A landscape with many valleys, sampled at points; each row gives a point and its height.
From any point a ball rolls to the lowest of the 2 points nearest to it. It stops when none of these is lower. Distance is the straight distance between rows; heights are no part of it.
ter height 10.9: [-19.4 -17.4  40.6   3.5 -36.0  -3.7  20.4  -1.6  15.1 -26.2  40.8 -39.4
   3.2 -49.0 -29.8 -76.1  -3.7   3.3 -21.7   0.8   1.4  -7.2  -9.9 -23.0]
Nadif height 26.8: [ 18.7  16.6   3.7  21.0  28.2 -28.3  -6.6 -39.3 -12.3   6.5  13.0 -11.6
  19.6  11.4 -13.1  53.9   7.3 -12.6 -25.4  21.2 -16.8 -27.2  -2.9  39.5]
kotid height 35.6: [-22.1  -3.4  -0.7  13.4  -6.3 -31.6 -33.8 -26.1 -21.4  15.7  37.5 -15.2
 -26.6  -8.2  49.3 -28.5  25.5  10.2 -13.2 -12.8  -1.9  27.1  29.1   8.2]
zizok height 65.5: [ 21.0  28.7 -12.2  16.5  12.4  12.0 -18.6   4.4 -13.6 -15.5   1.3 -32.9
  14.5  21.1  25.3 -25.5  -3.9   2.6  13.2 -14.9  59.2  24.2  -1.6  11.3]
reriv height 23.4: [-12.4 -13.5  36.4 -12.4  -3.7  -7.4  16.8   4.4 -14.3 -43.7  51.8 -23.7
   7.5  -7.5 -11.7 -20.0 -11.1  -4.1 -29.3  -7.1  45.9   6.2  23.3 -26.7]
puz height 35.1: [-52.1 -29.7   5.1  -2.2 -20.1  27.3  29.9   9.3 -11.3 -16.2  -2.5  71.0
 -29.7  -1.2  17.9 -11.5 -14.8   1.0  27.8  15.6 -13.6 -15.2 -18.9 -21.2]
muso height 31.8: [ 49.9   5.5  18.8  26.2  23.9  11.3 -26.1  -9.6 -36.2 -15.5 -43.0 -36.8
  40.8  25.2  13.6   9.5   6.8 -11.2  -2.6  18.2 -25.2 -21.0  27.7  49.6]
Mivof height 26.9: [-17.3 -47.3   4.4   9.1  -5.0  -7.2  16.6 -22.2  -3.8  28.1  10.0  35.9
   3.6 -11.6   9.7 -27.3 -13.0  20.6 -40.9  32.4 -41.9 -19.4 -27.9 -17.3]
nem height 57.1: [ 18.4 -37.7  32.9 -16.1 -13.8   3.3  12.1 -31.6  40.2 -26.0   7.6 -53.1
  -3.8  23.6   4.6  -9.1  42.2 -24.5  20.8  13.2  25.6  12.5 -24.9 -23.9]
tozu height 18.6: [ 31.5  -2.5   8.7  20.1  15.0 -30.4   3.9 -27.1   4.3  42.8   8.8 -12.8
  13.3   0.9 -36.9  10.8  -5.7 -46.6 -49.4   0.4 -53.7 -35.3  16.2  20.1]
Lin height 63.8: [ 24.7  11.8 -20.7  28.0  11.3  -6.3 -29.8 -43.4   8.5  -2.8 -16.4 -26.6
 -15.0  12.0  41.6 -14.8  21.0   5.4  24.4  26.2  -1.6  22.0  -8.1   4.8]
Gef height 43.2: [ 22.0  12.9 -25.6  -7.7  20.7 -28.8  -2.6 -15.3  24.5   4.1 -47.1  11.4
 -28.5   5.1 -10.1  52.6  16.9   8.7  14.8  38.9 -29.1   6.4 -16.3   3.1]
zal height 27.3: [-13.5 -12.2  38.2   5.6 -25.7  34.0   5.6  24.8  -1.4  11.4 -13.4  42.1
  -1.3  -5.3 -10.5 -19.6 -58.1  -6.0  32.0  57.9  -0.1  12.4  18.7 -38.8]
dolek height 41.3: [ 22.9  22.7  10.7  16.1  19.5  -1.7  11.9  35.8 -22.5   4.4   7.1 -13.4
   9.5 -17.5  34.5  -2.6  -3.8 -13.1   8.1 -60.6  31.8   9.6  26.1   3.0]
fov height 34.4: [ 44.0   4.9  13.7  12.5  21.3 -25.9  -2.9   4.6  -1.3  30.7 -14.4 -22.7
  17.0 -25.7  23.5 -26.4  28.2 -20.8 -19.8 -28.6 -28.7  -8.0  43.8   3.1]
zuvu height 54.0: [ -4.2  33.6 -28.6  12.3   9.1  26.4 -25.5 -25.3 -11.5  -8.2 -26.1 -16.7
  10.7  35.4  31.9   0.7  17.3  54.0  16.8  20.4   2.2  14.9 -36.0  44.6]
vete height 16.5: [ 23.0   5.2   0.8 -25.5   9.8  -2.8 -15.7  16.9  24.4 -19.4  -5.7 -24.3
  43.0  30.3 -20.8  37.2 -13.2  22.7 -16.6  12.8  71.5   1.2 -40.8  13.0]
rebig height 46.8: [-22.1  45.3 -24.8 -21.0 -10.0   3.8  22.6   9.5   1.8  14.3 -16.7  -3.7
  -9.1 -15.5   8.6  46.5   8.3  63.5  -8.6  -1.8  14.3  13.6 -45.0  46.2]
zubos height 54.6: [-40.5  30.0 -25.2 -42.2 -37.4  30.1 -13.7   6.8  -9.2  20.2  13.8  25.2
  -7.2 -14.2   2.6  32.4  16.4  43.3  18.9   8.7 -42.7  -0.9   5.7  -3.4]
metas height 28.1: [ 44.7  12.8  18.5  24.1  27.7 -10.7 -20.0 -17.7 -11.9  -1.5 -40.2 -41.2
  19.3  12.3 -15.7  24.0   6.5 -41.0 -13.9  34.0 -23.7 -17.0  42.2  24.1]
rezo height 56.6: [-39.7  10.7 -23.6 -22.6 -30.6  29.9 -11.9  15.0 -14.0  -2.8  22.2  42.2
  -6.6  -7.8   0.6  11.5 -17.2  35.1  25.9  16.6 -29.1   1.5  15.1 -27.2]
fide height 47.6: [-11.8  -7.1 -19.7  -1.1  10.8 -14.7  16.4 -31.3  14.1  -3.5  11.2  18.9
  -9.1 -11.5  36.8  30.5  35.1   6.6  12.2  -2.2 -20.4 -20.8 -42.6  -2.1]
Gad height 16.4: [-19.2  35.3 -33.2  -7.7  13.9  19.9  -7.5  39.1 -12.9  17.2  -3.4  -5.3
  21.9   3.0  13.5  16.8   0.1  46.7  -1.7 -25.6  29.6  20.5  33.1  21.1]
fufe height 68.4: [-13.9  41.7 -24.7 -13.6 -25.0  24.5 -20.6  23.3   2.2  -4.7  29.0 -21.4
  -4.5  15.1 -25.8  31.5 -14.5   4.6  33.0  -5.7  20.4  21.7  20.7 -20.6]
fir height 46.5: [-57.5  -0.1 -30.7 -34.4 -18.6   8.5  15.1   5.1   8.6 -41.7  -2.5  15.8
  -9.5 -17.7  33.3  11.5  41.5  17.0  52.2 -23.1  23.6 -12.2  -7.6  14.4]
rudu height 44.0: [-44.8   5.3  -0.8 -37.5 -30.0  19.2  19.5   5.7 -37.6  29.5 -12.7  73.7
 -19.7  10.0   3.5  30.8  -1.4  20.3   4.0  22.6 -25.8 -18.9 -35.3   4.3]
Kamik height 33.8: [  3.9  11.8  26.7   6.2  23.1   5.5  12.8  11.7 -45.0  26.7  16.8  22.5
  18.7  23.2  -0.1  40.7 -19.4 -29.8  -5.3 -61.2 -25.8 -20.2  31.6  32.7]
Muve height 48.2: [ 23.1 -20.8  -3.2  -4.6  18.3 -20.4   2.2  16.9  15.5 -12.7  26.9   8.2
  35.4 -21.3   0.9  12.5 -23.4  -1.6 -25.8 -27.1  39.3  -8.5  -6.6 -22.1]
duru height 11.3: [ 48.6  20.0 -21.0  -8.9  28.1  -4.9 -27.7   7.2 -10.1   2.1 -69.4   5.7
  17.5  20.4  -5.7  16.1 -14.5   9.8  -2.6  14.2  -8.3  -1.6  12.5  21.2]
Navu height 30.7: [ -2.9  22.4  -3.1  -2.5  24.3 -18.2  -1.5 -15.1 -31.4  24.0  25.2  24.8
  27.6  10.7 -17.0  51.5  -1.5  -0.6 -40.4  -8.2  -8.0 -33.1   0.1  53.0]
Pavo height 19.8: [  9.2 -12.5  20.3 -15.3  -6.6  -4.6   3.1  -1.8   0.1 -34.9  28.8 -48.8
  15.1  -4.5   8.3 -32.3  17.3  -6.1 -21.0   9.6  59.0  19.1  13.4 -22.8]
fiv height 45.2: [ 11.0   5.6 -19.6  -9.8  17.2 -27.9   8.4 -36.9  27.0   2.8 -19.0   2.1
 -15.9   0.6  15.2  47.9  45.0  -0.3  12.5  28.5 -42.0 -15.0 -25.3   5.1]
ravu height 43.9: [ -0.9  -0.5  20.8  -1.6  -0.6   8.4  17.4  48.6 -18.6 -12.8  32.9  -6.0
   5.3 -25.5   9.8 -14.3   0.7 -23.1  -4.4 -56.7  39.4   1.7  40.3 -18.0]
Kozir height 25.9: [  4.2 -35.8 -19.6  -3.7   0.0 -18.8   4.2 -20.0  23.6  21.1   4.9  23.7
  -2.9 -30.4 -12.6   3.2   0.7  10.7 -23.2  24.8 -50.9  -5.6  -0.1 -35.8]
Mede height 67.5: [ -6.1  39.6  -0.6 -12.4 -15.9  16.5 -13.0  31.4 -11.0 -10.1  27.8 -29.6
   0.8  19.4 -11.7  14.2  -4.6  -7.1  19.0 -17.2  55.7  28.4  29.4 -21.3]
dit height 34.8: [-30.8 -50.5  44.9  -9.3 -21.1   1.7  29.9 -22.0  29.6 -72.7  44.9 -27.9
  -3.6  -7.5   0.8 -35.4  35.6  -4.2  -3.7  11.5  -7.1   1.5   7.0  -4.3]
vodir height 49.2: [-29.1   9.6 -31.2 -13.2 -13.2  20.2  -0.5  -4.8   9.4 -20.3  -8.2  -5.4
 -17.2  -0.2  45.3  15.2  41.1  48.0  45.3   0.5  26.6  17.0 -30.4  26.7]
mus height 20.3: [-18.5  40.7 -32.3  -8.2   9.4  43.6  -9.1  40.0   2.8  -1.4 -13.7 -18.0
  13.7  19.6  -2.2   7.6 -17.4  58.2  -3.6  -6.5  51.5  16.5 -12.4  30.2]
ror height 39.9: [-54.6 -31.6  28.0 -21.6 -18.5  18.4  23.1  -6.6  11.2 -74.6  43.3  10.5
 -14.9   4.2   7.7 -10.7  18.4  -5.3  14.1  10.2   7.7  -0.2  10.4 -16.1]
lok height 20.1: [-51.0 -43.6  22.5  43.1 -24.9  16.6  28.6  -0.5  -7.5  16.0   5.6  19.8
 -18.3 -12.2  12.4 -61.0 -21.8   9.7  -1.6  20.1 -24.8   3.4 -17.9  -3.2]
beniz height 54.3: [-14.7 -18.6  22.9  -4.1 -12.2   3.6  24.8 -22.4  19.2 -32.0  39.6 -44.0
 -15.2  18.3   7.2  20.0  36.8 -29.1  10.1   0.4  40.3  10.9 -19.6 -25.3]
favuz height 14.9: [-51.0 -20.0  35.2  36.8 -36.4  12.4  17.0   2.4 -28.2  43.6  -4.6   4.2
 -19.4  -8.8   1.2 -75.5 -18.0   0.4  -7.1  16.7 -15.4  11.4   0.2   3.5]
zami height 17.5: [ 43.9  39.5  20.1  12.8   6.9  -7.3  -2.5  34.2  24.4   9.5 -63.0 -52.6
 -11.8 -32.7 -40.4 -36.7  11.0 -31.0  18.7 -33.5   4.9  -0.4  18.9  -3.3]
tupez height 10.6: [ 66.7   1.2   9.2 -11.8   6.7  10.9 -23.4  24.9  13.0 -19.2 -31.1 -39.4
  13.0   2.5  -4.5 -46.2   3.2 -26.7  -3.3  -8.4  38.1   9.0   7.9 -26.3]
dut height 51.7: [  2.0  17.6 -29.6 -15.0  -3.6  48.1 -14.7  -8.7  19.5 -32.4 -17.5 -13.5
   4.5  19.6  18.3  -6.1  20.8  46.4  36.0   9.3  25.1   7.2 -63.9  30.5]
kel height 39.6: [-30.0   3.3   7.9   1.8  -2.8  13.7   5.7 -18.7 -45.3  40.7  30.4  40.3
 -19.5  40.7  -6.4  13.5  -1.8 -25.3 -16.7  12.5 -28.8 -17.1  -8.5  12.7]
Guv height 45.9: [ 49.3 -22.9  12.7   1.1  23.6 -22.9   7.5  30.6  26.0   5.3  -0.1   5.9
  28.7 -31.0   6.9  16.4 -12.0 -10.2 -14.6 -57.0   8.5 -10.3   8.1 -11.3]
Dum height 41.2: [ 30.2  16.2 -30.2 -22.0  10.4 -42.2  -9.7  -5.5  30.4   6.3 -33.8  33.6
  -8.2 -10.7 -20.2  55.6  -5.3  19.3  -5.7  18.8  -5.4   7.3 -20.2   1.2]
tilo height 40.3: [-13.0  35.0  -2.8 -15.3  -0.7  21.5 -14.4  -8.3 -40.8  46.2  16.5  36.0
   4.6  35.8 -25.8  31.5 -20.6 -22.0  -4.5  -0.6 -33.2 -12.8  23.8   5.7]
velol height 59.9: [-12.2 -14.3  27.6 -13.2 -45.7  41.8 -23.5  11.0   8.0 -29.5  30.5  14.4
   4.4   2.7  -4.2 -22.6 -33.7 -10.6  47.6  29.6 -18.1 -10.8  -0.8 -52.8]
vutef height 19.3: [ 35.4 -11.3 -19.4  -4.8  29.5 -26.5  -0.4  30.0  16.8  23.3 -43.3  12.8
  -6.1  -6.3 -10.9  12.5  -7.5 -11.1 -17.9  -5.7  -5.5  14.6  51.7  -2.9]
Tum height 23.1: [ 20.0 -14.6 -31.8  -7.2  12.5 -30.7  -2.0  -3.5  21.8  17.0 -12.3   4.8
  -4.9 -26.1 -16.7   6.4  -3.4   1.5 -17.9  21.7 -18.8   3.5  22.8 -34.7]
Kupip height 15.3: [-13.1 -22.6  13.6  27.9 -37.9  -7.0  10.1  -1.6  18.5  -3.2  28.9 -27.5
   7.7 -48.3 -29.5 -59.8  -9.0   0.7 -13.0  -2.0 -20.8  -6.4 -23.8 -33.3]
mekid height 49.9: [-18.3 -15.1 -18.1  21.9   1.8  -9.1  26.1 -23.4  23.0 -12.1  29.5  12.0
 -15.8  -5.7   9.4  11.8   2.0 -10.8  18.6 -17.1  -2.4  -8.8 -45.7 -22.7]
geg height 34.2: [ 16.9  -5.2  -2.9 -13.6  30.2 -36.9  -2.5  -6.9 -17.4  28.2   8.7  46.5
  46.1  -0.4  -4.1  39.6  -5.6   8.2 -40.7 -21.8 -16.7 -30.1  -6.0  33.8]
mis height 34.7: [ -3.9   1.0   5.0   3.3  23.5   6.2   3.7 -21.3 -41.0  28.9  42.3  31.9
  12.5  24.2 -23.6  23.2  -6.5 -39.3 -41.8  12.6  -1.1 -37.9 -11.4  48.2]
Bir height 24.6: [-15.1  -9.7  34.8   5.4 -17.5  25.2  10.9  39.4 -28.2  14.5 -14.6  39.6
   0.4 -16.0 -16.1 -44.9 -63.5 -17.8   7.9  15.4  10.3   5.3  33.6 -33.3]
vizur height 55.7: [  3.9  37.5 -16.1   7.1  21.5  13.2 -26.8 -20.2 -26.9  -2.7 -23.8 -18.2
  24.6  28.9  14.6  18.4  16.9  47.5 -15.3  36.2  -6.4  -2.6 -13.3  64.1]
Mabu height 59.3: [ 17.8 -49.2   9.6 -20.2 -22.0  17.2  -5.9 -17.4  58.0 -36.5 -14.1 -43.2
 -16.7   8.6   6.1 -25.9  46.3 -13.5  39.5  26.8  21.3  15.0  -5.7 -29.0]
tiva height 19.2: [ 26.1  13.1 -27.8   6.3  14.4  10.6 -13.3   6.5   5.0 -24.8 -58.0  11.0
 -45.0  39.9 -49.2   1.7 -35.5 -16.6   7.5  14.1  21.6  23.0 -17.5   3.4]
Zirur height 31.6: [-13.0 -34.2  11.4   5.6  18.6  -9.2  14.1 -16.6 -35.3  46.7   4.0  50.3
  17.5   4.7  -4.4  -7.7 -26.2  -5.3 -50.2   7.1 -11.1 -18.8 -13.8   2.6]
lizi height 30.6: [-37.1 -27.1  43.9   9.1 -19.2  36.7  27.1  28.6  11.1 -22.7  -4.2  45.0
 -26.5   7.6  -6.4 -28.3 -33.4 -13.1  33.7  48.1  -3.8   2.7  -2.9 -21.4]
gid height 25.2: [-21.4  11.8   9.6  17.3  -0.3  -2.6   5.0  -8.6 -39.0  35.3  24.0   1.4
  -4.5 -11.7  13.6 -40.1  -0.8 -26.9 -27.6 -42.1 -14.4  -7.9  26.3  -0.6]
Femev height 44.2: [-20.2  30.4 -22.5 -24.5 -11.0  -8.8  13.4  16.4   8.4  -4.3  15.4  19.8
   0.2 -15.1 -11.4  56.7  -9.8  49.9  -6.0  -9.0  37.0   8.8 -44.3  26.8]
buti height 30.2: [ 19.2  -6.5   7.5  11.5  20.1 -26.6  -8.1 -17.6 -22.5  29.6  27.5 -11.6
  17.7  -9.7  19.1 -17.8  17.9 -18.3 -39.0  -9.0 -18.2 -12.9  38.3  15.3]
Velu height 11.6: [ 44.6  13.8 -23.3 -18.4  12.4  -1.0 -24.8   7.1  22.6 -23.6 -28.2  -1.0
  23.1  17.4 -21.9  19.1 -21.6  16.6   5.8  22.1  41.4   3.8 -32.0   3.7]
sekod height 22.1: [  5.4   1.3 -31.4  23.4  17.7   0.3   4.2  -5.8   0.4  -4.5 -53.7  -9.8
 -61.7  28.9 -25.4  -9.8 -10.4  -9.1  12.1  13.6   5.0  32.9  -3.1   9.8]
nago height 52.0: [-15.6 -15.1   4.0   6.1  -4.0  -0.8  28.9 -11.0  23.7 -31.3  42.4 -11.8
 -19.4   6.1   5.2  22.2  17.0 -25.4  13.2 -20.8  28.0  -2.9 -41.8 -28.2]
Vezog height 58.3: [-31.1  -2.3   0.3 -17.7 -40.5  35.4 -17.3  15.4  -3.2 -22.3  33.5  35.9
  -9.5  -2.7  -9.1  -5.3 -22.3   0.2  36.6  13.4 -10.2   2.1  11.8 -45.5]
robi height 38.9: [ 64.0   0.1  39.9  10.2  30.2 -16.6   5.0  24.6  13.7  22.0 -41.0  -7.7
   1.0 -14.9  15.9  15.8  14.5 -15.0   0.2 -36.3 -36.5   0.4  31.1   9.4]
zisu height 24.5: [ 24.7  19.7   8.4  26.0  23.7 -23.7   3.6 -11.0  -3.2  17.0 -57.2 -41.3
 -24.8  11.8 -34.1   3.0   0.9 -44.6 -14.3  24.6 -29.5   2.6  47.8  18.0]
nedal height 35.5: [ 37.8  19.9   6.3  35.6  30.0  12.6 -14.6  -3.7 -32.9  -5.7 -37.6 -29.3
  39.1  20.2  39.6  -8.8  -1.3   5.7   8.1 -30.3  -0.9   2.3  12.3  42.4]
zigin height 64.7: [ 25.9  21.9 -13.0  33.6  10.7   3.7 -30.6 -26.9  -6.8  -9.1  -7.0 -33.7
  -0.9  14.5  30.9 -29.2   6.6   6.5  20.4   3.8  30.8  25.4 -17.0   5.7]
gizif height 11.8: [ 14.9 -15.6  -2.7   9.2 -14.9 -23.2  14.4  -3.7   5.2  56.6   0.3 -13.6
   6.0  -7.9 -46.4 -22.4  -6.1 -22.5 -29.3  -0.2 -67.0 -23.9   3.2 -11.1]
dil height 18.2: [-32.5 -15.3  29.1   8.4 -23.1  13.1  17.2   5.3 -16.0 -48.7  50.3  11.0
 -11.4 -22.6  -6.8 -58.1 -30.0  -3.8 -20.4  -0.5  20.4   8.9  24.4 -20.2]
bar height 15.7: [ 46.3  17.6 -17.7  -9.9   5.0  13.3 -32.2  -3.2  26.6 -32.2 -54.0   1.6
  -8.6  34.2 -47.0  27.6 -32.0  -0.9  21.7  25.3  17.7  13.2 -33.9   0.2]
ril height 15.0: [ 51.8   4.7 -18.3  -4.1  30.4   9.8 -20.3  29.3  -6.0  -2.3 -73.5   6.3
  -4.7  21.5  -9.7  -0.5 -25.0 -14.6   3.7 -11.5  -1.1   7.4  26.0   3.7]
Ganes height 24.8: [-35.8 -53.4  10.5  30.2 -23.4   9.7  19.7 -10.4  21.6 -19.9  16.0  15.9
  -9.0 -24.8  19.3 -60.3  -4.6  14.2  10.2  10.6 -41.2  -9.8 -19.3  -3.4]
gedo height 66.4: [ 12.8  27.0   8.0   1.7   2.0  20.0  -6.0  19.1 -21.1 -14.8  15.5 -50.8
   1.6  36.3  -0.7 -13.1  -1.7 -14.0   8.1 -19.7  77.2  26.5   2.5   2.6]
zefib height 52.5: [-51.4  37.9 -24.3 -33.6 -22.2  15.2   2.8   6.5 -15.7  18.6  13.7  13.1
 -19.3   7.2  10.6  41.3  38.0  40.3   7.2   4.4 -29.6   5.7   6.7  27.0]
Fop height 35.4: [-22.3 -13.9   3.9 -15.2  10.9  -6.8   0.6  -1.6 -45.4  42.4   0.5  71.3
  27.4   9.4  -8.5  21.2 -30.5  10.6 -39.4 -11.9  -3.2 -19.4 -17.6  21.2]
dun height 41.4: [  2.4   3.5 -20.1 -24.9  -7.9 -32.3   2.8   2.5  27.9 -18.8  15.6  29.6
  13.3 -21.8 -11.8  54.0  -8.0  32.8  -7.8  -2.0  35.8  -3.4 -63.9  -0.6]
Tuma height 38.4: [ 12.6  36.5   6.5  30.1  21.8   7.6  -0.6  15.0 -39.5  13.5 -10.4 -28.8
  10.2  12.6  33.9  13.2   8.9  -5.6  10.8 -44.3   6.8   8.2  44.8  39.2]
mevol height 42.4: [ 61.0 -15.9  30.3   6.7  32.8 -25.1  -4.2  11.9   4.8  19.2 -13.5   9.7
  32.1 -12.0  19.3  45.7   6.2  -7.1  -8.5 -48.6 -32.0  -7.4  21.2  22.7]
dilu height 50.1: [-12.5  -9.5 -10.5  -2.2   6.2  -9.4  10.4   8.4  -6.6 -13.5  38.0  30.7
  12.2 -15.8  -3.7  10.3 -29.0  10.3 -20.8 -16.4  36.2  -1.3 -10.3 -20.6]
Mimup height 71.4: [-40.4   3.0   6.9 -53.9 -38.9  32.4   3.6  25.3  16.4 -39.0  37.1   1.9
  -7.7  15.3 -24.9  46.3  12.5   1.2  43.8   6.3   5.3  -8.7  -3.1 -29.2]
gimug height 29.3: [-41.0 -51.1  -2.5  11.8 -18.4 -14.1  -2.8 -25.6   7.4  -7.4  33.7  20.2
 -15.5 -26.1  40.2 -47.4  22.3  17.2  -9.0  -0.9 -41.8  -1.5   3.4  -6.3]
dos height 38.7: [  9.7   7.1 -17.8 -13.1   6.1 -44.6  -8.1 -16.9  19.7  10.8   7.2  42.3
  14.0 -18.6  -6.1  46.9 -15.2  22.4 -20.1  -0.6   1.6  -6.9 -42.6  -5.4]
zipa height 6.7: [ 40.9  15.7 -17.7   7.3  39.4 -15.2 -15.9   4.4   4.6   7.7 -29.3  -2.9
  35.8   5.9   9.4  26.9 -14.5  19.5  -1.4   3.8  13.1   3.3  -3.3  23.1]
nosob height 50.0: [-25.8  18.1 -22.4  -4.5   7.5 -10.1   5.9 -20.3 -22.7  14.2  24.3  23.9
 -11.0   7.0  21.6  35.8  16.7  26.3  -6.4   0.5 -17.9  -2.5 -23.3  16.2]
matog height 17.9: [  0.8  -7.2   2.5  20.4 -40.4 -23.6  16.9   0.0   9.3  44.9  -3.9 -19.1
  16.1 -41.1 -43.4 -59.2 -22.2  -3.7 -15.6  -4.4 -51.1 -11.4 -17.7 -31.3]
tidok height 21.6: [ 42.5 -14.0  17.6 -30.9  11.6 -24.8  -7.8  15.7  28.4 -16.5  -4.2 -38.1
  35.9  23.6 -17.2  23.3  -4.3 -13.4 -24.6   4.7  63.2   3.8  -1.3 -18.5]
sokur height 61.1: [ 15.2 -30.8 -21.0   0.5  -2.6   0.8 -10.3 -24.2  59.4 -23.0 -16.9 -23.6
 -15.6  -8.8  27.9 -14.7  43.0  -4.5  50.0  12.8   9.5   8.6 -18.7 -12.0]
veguk height 25.0: [  0.0  -8.2 -31.0  13.4   7.3 -16.8   8.9  -6.5  14.3  21.7 -40.5 -17.4
 -58.7  12.8 -17.3  -9.2  18.8  -5.8  -1.3  28.3 -21.5  33.4  23.6  -1.0]
rega height 14.4: [ 46.6  17.3   8.9  -7.8  -0.9  16.1  -3.8  33.1  18.8  -1.8 -55.4 -41.7
 -22.8  -9.0 -34.7 -56.2  -0.4 -39.1   8.5 -18.2  18.5  11.1  15.9 -13.9]
gam height 21.0: [-36.7  -3.5  27.0  23.6 -23.3  -2.5  -1.1 -11.2 -33.3  51.3  15.0   6.2
 -19.3  -5.9   5.1 -59.7  -6.5 -21.6 -28.7 -16.3 -23.3  -0.7  15.1  -5.5]
lidi height 62.3: [  7.4 -21.8 -21.2   7.3   3.3 -13.2 -24.3 -31.2  42.9   0.4 -14.3 -16.1
 -22.9  -4.7  36.4 -11.4  43.6   2.3  33.3  20.2 -23.6  13.7 -10.2  -7.5]
Suza height 14.7: [ 33.8 -14.8  23.2 -24.6 -10.4   2.3 -15.3   7.1  23.9 -16.3 -17.2 -59.4
  -0.5  -1.7 -21.0 -47.2  10.2 -20.0 -13.7  23.9  42.7  21.6  24.1 -35.8]
Pibe height 20.9: [ 26.3  36.2  11.4  30.1  11.1 -19.4   4.0   9.3  12.2  24.1 -65.3 -48.0
 -20.8 -14.3 -35.3 -17.9   0.4 -30.4   1.9 -14.6 -25.0   3.9  29.6   6.5]
Kivag height 29.2: [-31.7 -61.4  22.2  12.9 -26.3   7.8  24.9  -6.3  31.3 -51.5  35.9  -7.9
  -7.8 -23.9   4.1 -57.2   8.3  -8.6  19.7  -3.9 -19.1 -20.2 -22.3  -8.7]
sibab height 29.4: [ -4.9  26.7  17.4  17.3  11.1  -0.2  14.6   0.3 -45.9  41.9  19.1  10.3
   5.4   6.3   0.6   3.7 -13.2 -42.8 -13.0 -59.1 -10.1  -9.9  31.2   8.7]
nebe height 23.0: [ 34.4   4.0   1.6  27.0  25.9 -51.6  -3.9 -28.3  13.1  24.5  -9.0  -6.4
  15.2  -3.0 -24.5  35.0 -17.0 -25.6 -23.3  -4.0 -29.2 -15.0   4.6  -0.4]
vutos height 39.0: [-56.2 -13.5  -3.3 -13.4 -15.0  14.8  27.0   2.2 -19.2   7.4  -9.5  60.7
 -22.6   9.2  24.8  10.5  14.8 -11.1  20.5   7.1 -27.7 -30.2 -27.4  -2.0]
Tarep height 44.1: [-59.8 -22.5 -14.4 -32.6 -22.9  19.5   8.0   6.6   1.0 -60.5  21.7  28.0
 -16.0 -12.6  15.6   4.8  24.9   1.3  46.5 -16.4  11.3 -12.1   2.3  -4.8]
Nede height 32.7: [-25.9 -25.1 -13.3   8.1  -3.3 -22.4 -19.7 -28.9  -5.2   9.4  38.3  -3.5
 -11.3 -15.3  39.8 -27.7  31.6  24.1 -21.4   8.1 -20.0  10.2  16.7  -2.9]
lerol height 69.4: [-18.2  25.5 -20.5 -28.9 -34.7  37.8 -23.7  15.3  31.6  -8.8  26.5 -18.8
   8.7   5.8 -20.2  39.8  -2.2  20.3  39.0   5.0   2.0   1.6   3.9 -31.4]
Miz height 11.4: [  8.2  24.4 -21.3   4.1  39.7 -15.2   1.9  11.4 -13.5  18.1  -2.3   1.8
  28.4   4.1  24.7  31.4  -7.7  31.6 -14.5 -18.3  18.6  -3.6   6.8  31.0]
Rasik height 22.0: [-32.9  -8.4  17.2  12.1 -15.0  22.8   9.9  15.3 -27.2  -0.7  25.3  33.5
  -6.5 -23.2  -5.7 -52.4 -44.8  -4.5  -6.6  -2.3   5.6   4.2  29.8 -27.6]

Two balls start at each pair of points below. Name the first point that both come to, or write none.
veguk / mekid | none
dit / Nede | Ganes
lidi / Tum | none
lerol / rezo | fide
velol / vutos | zal

Where does a ball stop that starts at each point below?
Mivof | zipa
puz | dil
nago | dos
Mimup | dos
kotid | favuz
zigin | dos
nosob | dos
